The views of a scene show one set of named points, each view turned or mirrored, and shifted as a whole, with a little noise and some points left out.
In the rows, 128 means zero.

Scene 1
View 1
J_954: [147 160 153  79 132 147  90 159 130 121 132 105  99 133 102 151 110 115
 108 112 151  95 149  88 133]
J_666: [139 143 118 124 179 144  93 145 121  90 140 118  75 139 146 121  66  92
 113 124 201 123 167 105 146]
J_958: [143 143 150  71 125 143  75 169 138 121 123 109  97 127  82 144 109 120
 103  82 132  81 154  89 125]
J_689: [147 131 154  54 133 143  75 155 114  81 137 100 121 125  81 163 114 104
  83  80 134  82 149  86 114]
J_187: [157 121 153  64 137 137  59 152 122 100 118 108  96 130  68 141 100 120
  93  57 126  76 162  90 131]
J_84: [173 163 162  97 153 137  94 136 119 127 136 113  85 136 106 143  99 119
 114 112 170 103 162  92 152]
J_993: [149 144 138  92 181 139  95 130  91  60 155  99 108 140 135 144  76  79
  92 117 183 118 158  95 140]
J_847: [196 165 189  68 135 136  91 134 116 141 132 110  96 134  68 162 125 139
 108  89 140  83 159  82 151]
J_242: [135 158 149  71 132 148  93 164 127 103 140  99 114 129 107 156 111 100
  98 116 147  96 145  84 120]
J_575: [141 154 138 105 173 141  98 140 107  87 146 100  95 144 140 135  72  87
 104 126 184 118 158  93 147]
J_632: [135 180 172  67 129 138 100 166 129 139 130  82 112 149 105 151 103 109
 107 121 126  90 144  68 142]
J_25: [150 145 146  80 123 149  76 164 142 123 124 122  91 119  84 148 118 123
 107  92 146  85 152  98 123]
J_622: [154 142 167  43  81 152  65 180 160 145 113 119 104 110  38 170 158 144
 101  64 101  56 143  88 103]
J_127: [120 123 113  85 133 157  72 173 144  76 134 123  96 113 106 147 106 100
  96  96 163  94 149 107 101]
J_737: [135 143 138  89 171 137  89 144 105  78 140  94 104 147 129 133  66  87
  97 107 167 110 160  88 143]
J_802: [134 151 150  75 133 142  81 169 136 121 123 100  97 135  97 142  99 113
 105  97 134  88 154  83 133]
J_672: [122 128 118 105 163 144  78 161 128  83 130 110  82 134 126 122  68  91
 104  96 170 108 165 100 133]
J_363: [125 179 170  73 142 137  99 165 123 134 128  75 113 154 117 142  87 100
 110 122 128  93 148  64 149]
J_887: [170 165 145 107 171 146 109 124 101  93 157 115  93 135 134 151  96 100
 105 139 204 124 157 100 145]
J_268: [133 154 123 114 175 148 101 143 111  77 152 107  96 139 153 135  75  82
 103 138 201 126 156 100 137]
View 2
J_268: [ 49 117 103  82  61  75 127 132 134  86 178 125 131 113 129  99 122 156
 135 124 107  87 156 151 123]
J_127: [ 48 153 120 115 111  79 122 139 153  84 118 127 133 156 140 124 142 148
 131 116 129 119 144 166 170]
J_622: [119 185 161 162 170 100 156 138 188  83  54 139 154 178 107 129 153 138
 115  96 149 171 124 165 195]
J_887: [ 83 104 121  97  63  86 148 138 144  87 179 129 137 107 117  96 113 151
 135 123 116 114 151 153 110]
J_632: [117 187 108 123 105 100 157  97 166  80 105 136 138 116  94  96 134 152
 116 112 112 113 146 141 150]
J_25: [ 94 151 146 124 126  90 144 141 163  89 105 138 148 153 118 118 141 147
 120 114 132 133 129 156 170]
J_954: [ 98 154 126 118 106  92 147 125 161  83 118 135 143 132 109 106 135 150
 122 113 118 122 141 150 151]
J_84: [113 133 141 101  88  93 160 135 150  95 143 134 147 118 110 103 120 155
 117 129 125 118 133 145 140]
J_737: [ 63 151 101  91  63  83 141 122 135  89 148 117 117 111 142 107 123 155
 125 137 130 100 151 154 149]
J_993: [ 58 132  99  97  50  81 142 126 135  85 168 113 111 109 139 102 114 147
 140 138 137 112 157 159 128]
J_847: [152 149 161 127 102 108 190 136 165  95 111 131 143 118 106 109 118 149
 110 136 158 161 120 146 151]
J_958: [ 96 166 136 122 121  93 147 131 160  87  95 130 141 147 122 120 140 150
 116 119 137 128 132 157 176]
J_666: [ 56 110 118  69  64  75 129 146 128 101 174 130 142 118 137 105 125 166
 120 137 109  78 141 149 138]
J_363: [111 191  98 111  91  99 154  91 158  81 111 134 133 106 102  93 133 157
 111 119 106  99 146 136 152]
J_575: [ 67 131 105  87  60  83 141 125 136  90 165 122 128 107 129  99 120 158
 127 134 117  95 150 149 130]
J_187: [ 96 172 137 121 108  95 160 140 153  99  92 117 122 147 145 129 137 150
 112 143 167 143 126 161 189]
J_672: [ 46 140 114  80  81  80 123 141 132  98 140 124 128 136 150 117 136 163
 118 137 126  86 140 156 167]
J_242: [ 81 164 111 127 105  89 139 118 160  76 121 129 133 133 112 107 134 144
 133 105 118 126 151 159 152]
View 3
J_268: [ 91 157 104  81 124 110 151 169 130 139 111 134 136 163  60 126 130 113
 159 181 110 147 131  95 118]
J_672: [101 137 122  80 104 100 141 149 133  94 114 123 134 166  98 117 114 107
 149 185 121 150 118 127 123]
J_993: [ 75 164 128  70 107 110 136 152 141 134 112 136 132 146  65 114 135 114
 148 165 119 139 117  80 111]
J_737: [ 89 156 133  74 108 110 134 157 146 107 116 134 131 151  82 106 133 116
 141 166 117 141 124  96 122]
J_127: [104 134 116  91 108 132 142 129 147  96 108 132 139 144 124 133 100  90
 136 173 102 147  87 136 103]
J_887: [ 84 158 124  83 144 122 139 147 121 153 119 139 153 146  61 148 150 121
 141 171 112 145 134  82 115]
J_802: [115 138 131  94 127 145 125 130 152  74 121 143 148 130 132 121 124 112
 111 154 100 139 115 129 125]
J_187: [ 93 134 167  78  99 124 113  97 149  65 127 135 147 121 149 127 122 105
 103 152 110 140  91 130 118]
J_954: [109 143 127  96 143 151 128 128 142 100 123 145 154 127 121 137 132 112
 111 156  95 142 121 118 119]
J_622: [119 115 149 112 138 185 114  71 158  54 128 149 167  93 196 160 110  91
  73 138  72 140  78 162 105]
J_632: [123 152 127 102 149 170 120 143 161  81 127 156 150 121 123 108 143 122
 102 137  82 132 133 110 128]
J_242: [106 147 117  96 130 154 133 136 156 105 116 149 144 126 114 120 122 102
 118 153  88 137 104 113 109]
J_575: [ 93 156 122  78 124 114 138 163 134 121 117 135 138 154  71 118 140 122
 146 170 117 144 133  93 124]
J_958: [112 132 141  96 125 144 122 116 146  74 123 140 151 128 145 132 121 107
 107 154  95 143 104 135 120]
J_666: [ 97 144 114  78 126  93 145 162 115 125 115 122 144 175  69 134 133 120
 157 192 124 155 142 108 132]
J_25: [112 128 137  99 136 147 127 109 137  88 121 137 160 128 140 152 119 104
 109 163  93 146 107 137 114]
J_363: [122 157 126  97 142 160 121 159 162  77 125 152 144 126 112  92 145 126
 109 140  89 131 140 101 135]
J_689: [ 87 147 146  82 102 146 122 106 163  93 118 145 139 111 129 124 116  96
 111 146  97 134  76 114  96]
View 4
J_187: [103 155 152 150  90 101 138 117  59 120 158 113 124  93 106 136 122 105
 122 138 132 133 114 141 153]
J_954: [109 131 132 132  94 146 124 118 104 143 150 110 125 120 127 149 111 105
 129 142 127 149 116 133 181]
J_737: [103 120 106 119 107 128 106 121 118 157 158 106  98 124 121 128 103 101
 165 113 137 133  83 134 186]
J_689: [136 149 143 153  77 123 121 125  75 118 157 129 128 125 109 131 117 110
 131 119 131 153 118 143 159]
J_666: [ 86 119 105  99 137 165  96 125 132 165 169  97  92 105 127 129  94  89
 162 127 131 118  81  96 193]
J_575: [ 99 116 103 108 111 152 105 124 137 162 156 105  99 126 125 127  99  95
 162 120 131 134  88 120 193]
J_802: [108 133 140 143  95 134 130 117  83 140 149 107 127 109 138 159 113 111
 124 147 128 151 115 142 180]
J_25: [111 146 154 141  97 152 126 123  77 131 157 111 135 101 125 153 117 101
 109 156 120 148 129 122 166]
J_268: [109 115  97 103 123 171  89 129 144 164 167 106  96 130 129 127  92  95
 168 113 130 133  83 104 197]
J_84: [ 82 127 126 111  94 153 133 114 127 153 144 103 122 111 112 135 116  90
 129 158 120 136 120 118 173]
J_847: [ 84 141 149 127  60 131 159 108 111 137 127 113 137 114  95 132 137  94
 101 175 113 147 143 138 152]
J_672: [102 130 120 123 135 141  99 123  91 148 173  98 102  99 134 141  94 102
 155 116 136 124  80 112 187]
J_363: [102 108 117 136  77 131 141 109 114 159 130  99 126 134 148 166 113 116
 133 148 135 160 109 170 200]

In a view up to two points have been moved. Name them for each view, in the order of its rows, or write none.
view 1 | J_127
view 2 | J_847
view 3 | none
view 4 | J_954

Scene 2
View 1
J_456: [114 176 128 111 132 146 147 177 125 110 135 140 114  95 119 107 139 140
 129 106 110 115 105 113  89]
J_383: [122 122  82 137 152  99 109 125 132 138  86 139  73 118 120 122 168  75
 103 134 134 187 136 120  82]
J_743: [158 116  80 120 118 141 145 163 156 153 126 162 114 113 121 120 107 148
 151  74 133 135  97 115  65]
J_397: [118 143 122 141 133  97 137 143 125 138 150 148 107 122 111 111 110 133
 130 104 155 137 119 143  81]
J_508: [140 118 101 139 120 119 152 126 135 149  97 123  83  86  82 116 135 140
  85 109 155 195 125 129  94]
J_201: [122 136 118 120 124  95 132 135 138 132 130 140  95  93 114 120 128 158
 111 109 156 171 132 138 110]
J_709: [ 89 172 146 116 138  88 129 142 119 103 141 127  94  93 116 109 151 142
 100 141 143 159 140 141 126]
J_926: [ 97 183 125 106 149 130 126 168 123  98 115 134  96  93 131 109 172 113
 113 135 103 135 122 107 101]
J_464: [ 79 174 140 118 157  78 108 142 112  98 136 134  90 111 134 111 165 107
 109 149 132 150 144 139 116]
J_557: [113 147 114 122 142  96 120 146 130 123 135 147  98 111 130 118 137 125
 124 118 141 150 128 130  96]
J_567: [118 139 103 137 148 105 122 145 126 132 119 145  92 122 119 117 142  96
 120 120 135 151 124 127  76]
J_385: [101 145 132 132 133  62 119 131 129 128 160 150 100 117 125 116 115 147
 125 119 173 158 139 158 112]
J_590: [ 62 186 143 125 177  54  87 150 100  95 164 153  98 145 156 113 157  73
 138 155 135 121 144 146 100]
J_659: [ 82 193 150  97 144  99 119 163 121  88 149 137 102  93 140 111 158 140
 117 136 120 129 132 126 127]
J_927: [105 165 137 102 128 109 139 142 134 105 121 122  89  67 112 113 156 163
  87 132 134 171 135 127 134]
J_537: [100 149 130 121 141  61 110 143 128 122 168 162 110 127 146 119 115 143
 144 113 164 137 133 153 106]
J_136: [ 87 169 129  86 149  65  91 146 138  94 148 152  96  95 165 127 155 146
 127 136 138 155 146 134 142]
J_434: [ 97 182 116  95 161 119 104 178 125  97 128 155 104 113 159 114 167  95
 144 126  93 112 117 107  90]
J_820: [129 136 108 140 133 128 147 142 126 141 110 134  94 105  97 108 137 117
 107 114 137 158 117 124  73]
J_473: [115 152 114 100 136 111 123 148 138 114 116 139  91  87 131 121 156 142
 110 120 126 161 131 118 116]
J_433: [ 96 154 145 131 131  73 131 143 121 122 169 145 107 119 117 109 111 151
 126 118 168 137 130 158 107]
J_541: [116 134 125 119 119  72 127 129 142 131 150 147  99  96 120 120 114 177
 117 108 175 172 139 152 124]
J_15: [154 121  64 132 146 153 131 158 144 154  83 151  93 118 118 118 145  82
 132  96 108 151  99  98  43]
View 2
J_433: [172 107  96 116 112 148 122 122 104  98 134 145 104 132  62 106 112 117
  59 123 143 149 142 139 145]
J_397: [149 100 111 139  98 125 131 127 103  98 142 129 108 140  58 123 107 121
  79 137 167 140 120 139 159]
J_464: [156 110 103 126 141 142 128 103 114 116 132 190 106 119 129 122 133  91
  82 133 120 124 111 171 157]
J_557: [157 103 130 131 126 132 141 118 112 111 143 152 105 127  93 124 121 120
  84 145 161 140 123 157 160]
J_385: [183 110 111 105 120 155 123 132 111 102 144 159 103 130  76 103 118 126
  49 137 147 148 148 151 139]
J_15: [116  88 189 164 102  95 171 136 114 121 166 123 112 145  90 162 111 138
 121 179 209 130  88 175 187]
J_201: [174 124 133 117 121 128 142 122 104  97 146 150  88 118  80 100 129 129
  70 142 186 152 133 160 163]
J_383: [135 117 166 129 117 121 157 146 115 114 174 190  96 140 120 139 134 124
  86 185 168 119  92 199 171]
J_590: [153  72  92 131 137 166 115 115 131 132 129 187 136 135 130 148 117  86
  81 132  72 108 115 161 135]
J_659: [167 104  97 139 152 133 128  76 107 119 110 158 107 100 120 116 131  88
  97 109 137 139 123 153 163]
J_820: [132 117 136 141 102 106 146 130 101  97 153 146  96 136  78 123 118 122
  92 155 190 135  98 162 180]
J_456: [141  94 115 161 124 105 138  83  99 111 112 114 105 115  84 130 111 106
 115 118 177 145 111 137 178]
J_434: [141  66 133 164 150 129 145  84 123 141 118 138 126 115 129 159 113  99
 125 131 137 128 108 160 165]
J_743: [154  86 168 152 101 112 157 129 109 111 147  88 108 132  55 140  99 153
 102 155 219 161 134 142 167]
J_926: [137  99 120 155 143 111 143  81 107 124 122 155 105 111 125 134 131  91
 119 129 155 129  96 164 180]
J_473: [163 115 138 135 140 118 148  97 105 111 133 156  92 107 112 114 133 115
  96 139 181 145 122 170 175]
J_541: [194 128 124 103 124 146 136 125 103  97 144 153  89 119  75  89 125 134
  49 137 180 163 156 154 150]
J_567: [140  99 139 137 108 125 144 137 114 112 158 156 108 140  93 137 117 120
  85 157 162 127 105 164 164]
J_709: [165 126  97 120 136 129 129  98 101  99 129 176  92 112 108  99 136  96
  76 121 147 138 119 160 164]
J_136: [193 100 120 115 168 157 133  88 119 127 122 171 102  99 130 113 135 106
  77 123 136 145 150 167 146]
J_508: [144 150 142 122  99 100 151 139  92  82 167 162  72 130  75  97 129 131
  71 162 214 147 104 172 185]
J_537: [186  90 114 113 127 162 125 126 116 111 133 144 116 130  79 116 109 126
  60 131 134 148 157 145 132]
View 3
J_508: [100  99 115 153 216 103 129 157 146 144 159 178 139 138 151 152 121 117
 103 116 110  57 108  98 145]
J_537: [108 132 118 140 128 101 137 119 103 126 114 118 123 167 116 149 142 109
 124 121 115 128  65 151 133]
J_473: [115  83 134 152 156 105 134 135 123 100 124 138 108 149 154 139 126 121
 121 131 139  72  94 106 152]
J_136: [116 111 128 161 114 112 138 114  84 100  87  98  83 161 144 140 140 119
 136 129 146  91  93 127 145]
J_820: [107  89 133 149 192  89 119 148 142 112 164 156 154 152 144 147 121 118
 100 133 125  79  79 108 144]
J_434: [128  72 167 155 127  78 124 117 118  47 134 102 127 173 143 129 129 132
 121 167 170  99  53 121 149]
J_397: [107 106 132 121 166  91 115 143 138 118 145 144 157 159 125 148 126 106
 106 124 112 117  58 127 136]
J_541: [104 122 104 133 157 119 142 135 117 150 106 149 110 149 132 149 136 106
 125 103 103  99  98 132 139]
J_743: [127  66 134 115 193  86 170 133 177  99 151 186 149 164 118 120 129 128
 122 131 111 109  58 146 146]
J_385: [101 137 108 146 147 106 130 123 101 139 116 128 125 158 123 154 141 104
 118 113 108 114  83 137 130]
J_927: [111  88 130 136 152 124 109 156 118 115  99 132 103 134 171 147 117 111
 118 114 139  62 111  85 154]
J_464: [103 121 138 171 130  97  99 126  78 100 129  91 118 157 149 153 131 113
 111 143 151  83  85 106 142]
J_456: [126  62 158 109 147  98 108 149 149  78 125 135 144 154 145 132 114 116
 114 136 142 101  57 108 152]
J_15: [122  60 149 167 215  60 157 131 163  79 202 172 160 168 132 128 124 142
 102 164 138  74  61 122 147]
J_659: [116  95 144 140 106 116  99 137  96  88  84  93 102 151 162 149 124 110
 124 130 156  89  84  96 152]
J_383: [ 99 109 128 207 199  76 141 124 106 108 188 143 134 160 147 148 136 135
 100 155 140  50  98 109 141]
J_201: [103 105 119 140 172 111 138 139 127 133 124 153 120 147 138 147 129 115
 121 113 115  85  97 117 142]
J_590: [103 142 146 182 101  81  96 106  62  86 136  62 130 180 129 156 143 114
 110 162 156 119  54 131 130]
J_567: [108 107 135 167 176  80 129 130 120 105 168 135 147 164 135 145 133 121
 104 146 131  90  70 122 138]
View 4
J_433: [137  85  74 140 163 127 116 143 132  84 165 120  99 144 145 117 123 126
 161  94  99 123 145  92 110]
J_397: [128  98  98 150 142 140 116 140  86  75 145 117  93 136 143 121 123 135
 146 105  92 134 158  77 124]
J_567: [149  82 125 155 137 137 137 115  86  93 133 114 125 141 142 119 136 155
 139 131  85 142 157  84 141]
J_743: [154 153 105 173 125 112 117 112  61  55 141  84  57 119 126 146 115 129
 143 129  91 145 183  48 160]
J_456: [132 111 124 142  82 150 114 135  89  81 146 117  91 109 139 140 111 108
 123 120 112 128 156 109 125]
J_537: [163 100  84 140 172 119 118 126 145  87 183 109 109 147 143 123 135 121
 163 106  98 133 146  87 125]
J_926: [147  82 147 132  76 156 133 119 105 106 142 124 129 115 145 130 126 122
 118 138 113 133 146 132 131]
J_820: [125  84 114 159 115 135 140 120  66  90 108 117 100 133 135 116 118 159
 137 128  91 132 162  83 135]
J_927: [121  76  94 133  94 115 150 113 138 118 115 129  99 121 140 113 100 131
 141 120 124 106 136 137 109]
J_659: [147  83 116 122  98 143 124 128 148 106 169 129 122 124 150 128 122 105
 132 119 121 122 132 141 111]
J_709: [130  62  96 129 123 133 140 127 140 111 141 132 120 135 150 112 117 133
 144 114 112 117 135 130 106]
J_473: [144  92 112 142 100 117 148 102 122 110 128 113 108 123 138 125 115 132
 140 139 110 122 148 118 135]
J_136: [173  88 104 125 127 111 141 101 178 120 175 114 131 133 146 126 130 112
 153 129 119 123 132 135 125]
J_201: [132  88  81 151 137 103 144 112 120  98 122 110  90 133 136 116 111 143
 155 119 102 118 149  97 127]
J_383: [150  62 135 158 132 123 167  89  81 113 104 109 148 150 139 108 142 183
 141 152  79 142 155  92 156]
J_434: [178 105 161 133  89 160 119 119 111  95 178 113 137 117 148 146 144 107
 117 144 107 148 153 122 143]
J_15: [153 110 154 172  96 134 146  93  30  81 107  94 107 123 130 133 132 165
 125 157  78 157 179  63 172]
J_464: [155  55 123 125 129 144 137 123 142 117 157 132 152 142 151 112 136 136
 139 122 106 130 134 131 116]
J_557: [152  90 110 145 134 126 134 116 109  95 148 113 115 136 141 120 129 136
 146 127  98 131 153  98 135]
J_385: [147  84  76 143 174 109 129 123 139  94 158 117 108 152 143 110 127 135
 165 105  97 123 144  89 119]
J_508: [107  77  89 164 123 106 163 106  77 102  75 115  90 137 133 104 104 178
 150 127  93 118 160  85 130]
J_541: [140  94  63 149 158  89 142 110 141 100 134 110  85 141 137 112 110 137
 169 111 105 114 145  94 123]
View 5
J_434: [136  83 166 152 124 142 112 159 129 148 162 171 101 176 141 137 105  96
 134  97  79 136 183 171 120]
J_15: [ 88 178 208 146  96 186  98 188 177 135 176 138  92 156 132 111 142 129
 148 102  48 149 170 151 124]
J_590: [187  90  97 133 140 119 105 101 127 147 189 151  97 173 116 140  85 112
  88  97 111 124 175 148 147]
J_927: [117 116 141 118 150 101  71 149 124 153 110  96 116 136  99 168 145 100
 171 122  66 103 146 163  98]
J_709: [141 113 117 118 148  99  74 124 133 149 133 105 108 145  96 159 128 109
 143 120  78 102 150 158 113]
J_567: [130 157 152 126 118 147  87 146 167 135 165 125  97 152 112 128 132 127
 130 110  73 127 165 144 136]
J_557: [136 138 136 118 124 131  84 150 154 130 144 134 103 151 114 139 133 115
 141 115  83 117 159 157 130]
J_456: [117 101 173 134 115 121  87 153 165 148 122 159 104 164 107 138 127 109
 158 119  51 128 166 194 101]
J_541: [143 157 104  86 122 116  63 150 161 116 109 121 117 133 100 156 157 112
 164 138  98  90 143 152 135]
J_383: [106 178 165 137 141 157  93 161 127 150 187  78 101 140 122 137 138 121
 137  98  69 127 151 119 128]
J_743: [109 169 177 111  81 165  80 190 201 108 120 172 106 156 123 118 158 124
 173 129  64 131 165 174 133]
J_433: [160 129 102  98 118 106  67 120 178 126 122 144 108 150  84 146 130 123
 133 132  94 101 155 168 137]
J_537: [169 131  96  95 116 120  78 135 166 113 133 161 112 157 107 140 132 113
 134 128 111 103 161 156 152]
J_659: [148  77 129 127 146 101  88 132 125 150 128 141 112 160 112 155 116  92
 147 112  82 111 163 174 109]
J_926: [121  94 165 148 140 126  98 150 130 161 151 132 105 163 120 146 114 102
 147 102  61 132 169 169 103]
J_464: [153 109 119 129 151 113  92 120 120 154 163 113 104 155 109 155 111 106
 120 104  89 113 161 148 124]
J_201: [127 155 132 102 124 124  69 159 161 125 119 116 111 138 102 148 153 117
 162 129  82 103 148 153 126]
J_473: [120 128 149 123 134 130  85 161 130 139 134 120 113 147 119 152 141 100
 165 114  74 112 154 154 116]
J_508: [ 95 188 159 113 126 138  62 161 169 137 134  78 105 125  89 143 163 134
 167 127  50 112 139 146 115]
J_385: [158 146  95  92 123 114  71 130 167 117 132 130 110 143  97 145 138 121
 138 132 103  99 152 151 145]

In a view up to two points have been moved. Name them for each view, in the order of its rows, or write none.
view 1 | J_397
view 2 | none
view 3 | J_659
view 4 | J_743
view 5 | J_383

Scene 3
View 1
J_578: [135 121 127 124 122 150 157 167 115 132 125 117 131  88 149 133 108 122
 126 144  94  92 177 141 117]
J_371: [141 128 129 134 132 140 151 174 120 135 107 112 126  80 154 150 113 114
 123 146  98  97 165 133 131]
J_662: [128  88  75 137 137 167 164 172 135 120 132 149 128 115 158 144  72  85
 170 142  75 139 186 170 138]
J_882: [144  81 100 170 150 133 136 190 141 153 120 134 155 110 102 208 103  92
 130 125  62 103 160 137 126]
J_55: [177  94  90 128 177 134 134 187 112 140 101 120 103  95 142 137 100  94
 125 143 109 122 162 127 161]
J_608: [162 122 119 144 162 118 146 187 122 148  84 115 121  76 148 168 119 109
 112 148  96 103 150 119 153]
J_916: [144 146 139 138 133 143 143 155 106 151 115  86 111  75 146 148 112 118
 110 144 124 102 145 114 130]
J_487: [173  85  78 171 191 115 137 203 141 151  78 141 119  96 126 204 103  75
 137 137  81 134 142 127 173]
J_61: [142 113  84 150 147 170 129 150 115 146 136 103  88 105 130 147  65  75
 154 129 131 161 147 129 151]
J_530: [207  64  60 156 222 118 109 210 119 158  90 129  92 107 106 174  92  63
 124 131 110 147 143 113 188]
J_580: [133  71  31 135 152 187 157 170 130 119 144 159 100 132 158 131  42  60
 200 139  93 183 184 176 157]
J_652: [160 140 143 188 161 107 118 171 122 179  84  80 121  68 103 224 126 103
  91 129 116  99 106  82 148]
J_780: [169  48  71 161 173 147 107 191 126 159 146 127 127 134  75 180  74  73
 132 112  88 127 164 130 138]
J_695: [124 113 100 143 113 201 114 122  99 154 191  71  88 121 102 125  50  83
 147 115 154 152 156 126 113]
View 2
J_780: [121 145 148 124  90 185 116  88 125 129 157  89 146  79  75 171 116 218
 112 127 141 110  94  68 114]
J_55: [116 127 113 132 120 195 112 123 141 145 134 134 119  82 125 148 139 189
 107  97 111 144 119 120 107]
J_487: [103 144 142  90  92 191 125 120 137 105 123  96  94  83 115 191 140 208
 118 101 122 147  96 118 112]
J_580: [143 122  77 188 108 182  70  88 151 134  91  31 132  70 115 165 141 185
  73 129 170 143 166  72  79]
J_695: [135 154 126 197  93 155  73 113 115 201 143 124 177 122  97 111 114 115
  92 156 161 106 130  55 113]
J_916: [107 122 135 127 121 166 106 138 120 175 160 175 114 111 121  98 164 134
 109 126 129 152 116 130 128]
J_608: [101 116 130 100 122 183 121 131 134 138 150 151  91  90 124 129 169 176
 114 108 119 163 109 140 124]
J_882: [102 114 154  90 100 172 115  93 126 120 171  95 111  79  80 141 167 207
 109 142 162 141  96 100 126]
J_652: [ 79 152 192  60  81 159 134 148 109 136 165 174  87 123 113 137 154 147
 133 127 125 145  66 137 146]
J_371: [108 103 120 120 132 176 106 121 130 159 163 152 106  92 115 101 178 166
 104 125 139 159 123 133 121]
J_578: [114  89 112 139 142 172  94 114 132 173 164 147 116  91 112  82 184 154
  95 135 149 161 136 123 120]
J_662: [129  98  96 153 127 179  82  90 144 139 130  70 120  71 105 129 170 189
  84 139 167 154 150  92  98]
J_61: [122 148 120 162  93 167  86 120 129 162 114 111 134 107 119 146 129 139
  97 132 147 132 127  88 105]
View 3
J_608: [127 134 117 121 160  71 168 110 150 126 129 128 132 141 106 114 152 120
 200 123 173 129 132 149  83]
J_61: [135 120 148 119 123 123  90 158 113 121 111  96 124 130 141 140 157  99
 141 121 131 111 119 133 113]
J_780: [ 87 153 156 143 133 173 132 151  57 147 104  87 150 152 123 121 185 118
 200 137 132 132 125 146 126]
J_530: [156 180 164 137 164 165 134 131 105 135 108  96 146 163 131  72 181 101
 228 140 160 121 104 128  78]
J_916: [110 104 118 126 148  64 116 127 140 106 142 132 125 104 103 131 146 123
 160 100 169 134 151 142 108]
J_580: [134 130 153  99  98 114 149 164 100 160  78  56 132 161 176 178 166  93
 129 152 100  89  83 157 119]
J_371: [100 113 111 118 142  60 157 126 138 128 127 124 129 126 108 145 150 125
 171 118 162 132 144 157 110]
J_882: [ 72 124 115 125 137 140 160 125  87 140 111 119 136 178  93 131 172 125
 204 143 131 148 150 156 128]
J_578: [ 87 108 119 117 134  49 163 134 130 137 127 115 131 113 115 161 153 130
 159 117 155 127 140 162 116]
J_662: [104 116 128 100 107  93 170 146 108 154  93  86 131 163 143 174 162 109
 147 150 113 110 109 166 124]
J_695: [ 99 102 159 134 108 117  53 189  86 116 119  88 133  79 146 168 161 108
 104  98 130 114 134 132 145]
J_487: [135 149 128 118 154 147 156 111 114 134 104 117 129 197 113  96 169 105
 220 151 143 131 119 141  90]
J_55: [134 151 145 123 149  96 151 131 128 137 117  98 138 130 132 115 164 113
 189 124 164 118 111 144  89]
View 4
J_780: [ 96  84 185 128 149 110 120 129 114 155 118 111 139 121 176 121 164 143
 110  97 183 123 121 171  68]
J_580: [125  91 136 137 139 184 146 149 112 136  77 122 141 167 140 176 139 127
 103 116 114 121 219 180  85]
J_487: [114 102 180 149 125 128 132 147  85 134 141 103  92 116 174 157 122  86
 115 105 149 115  84 178  34]
J_652: [134 145 199 114 110  48 149 116 113 150 172 149  73  70 135 127 124  79
 140 132 171 146  28 147  45]
J_55: [138 139 160 125 138 139 117 130 141 131 131 132  96 116 156 175 146 106
 100 111 135 102  97 146  66]
J_530: [139 103 196 167 134 165 117 127 117 121 140 133  82 123 218 165 155 122
 124 113 163 107  66 157  28]
J_371: [132 166 147  87 134  91 131 131 142 145 139 129  99 101 101 167 127  78
  93 109 121 114 103 146  84]
J_882: [ 90 108 173 108 135  77 132 140  95 160 136  93 122 102 134 128 129  95
  97  91 160 122 104 179  65]
J_695: [146 126 160  91 142 101 159 104 167 168  99 190 146 127 108 134 173 168
 137 149 165 157 179 131 125]
J_662: [111 119 133 112 137 135 136 148 118 146 102 109 130 138 116 165 128 100
  87 102 113 111 177 175  90]
J_578: [127 166 139  79 138  91 124 131 151 151 132 127 113 105  90 164 133  88
  85 104 122 108 123 142 102]
J_608: [134 156 164 111 126 101 124 131 131 135 151 126  83  98 128 169 123  75
 103 109 130 111  67 148  59]
J_61: [141 123 157 115 133 128 149 122 136 152 108 157 120 128 130 153 149 131
 123 130 143 136 154 151  90]

In a view up to two points have been moved. Name them for each view, in the order of its rows, or write none.
view 1 | none
view 2 | J_487, J_578
view 3 | J_608, J_580
view 4 | J_530, J_61
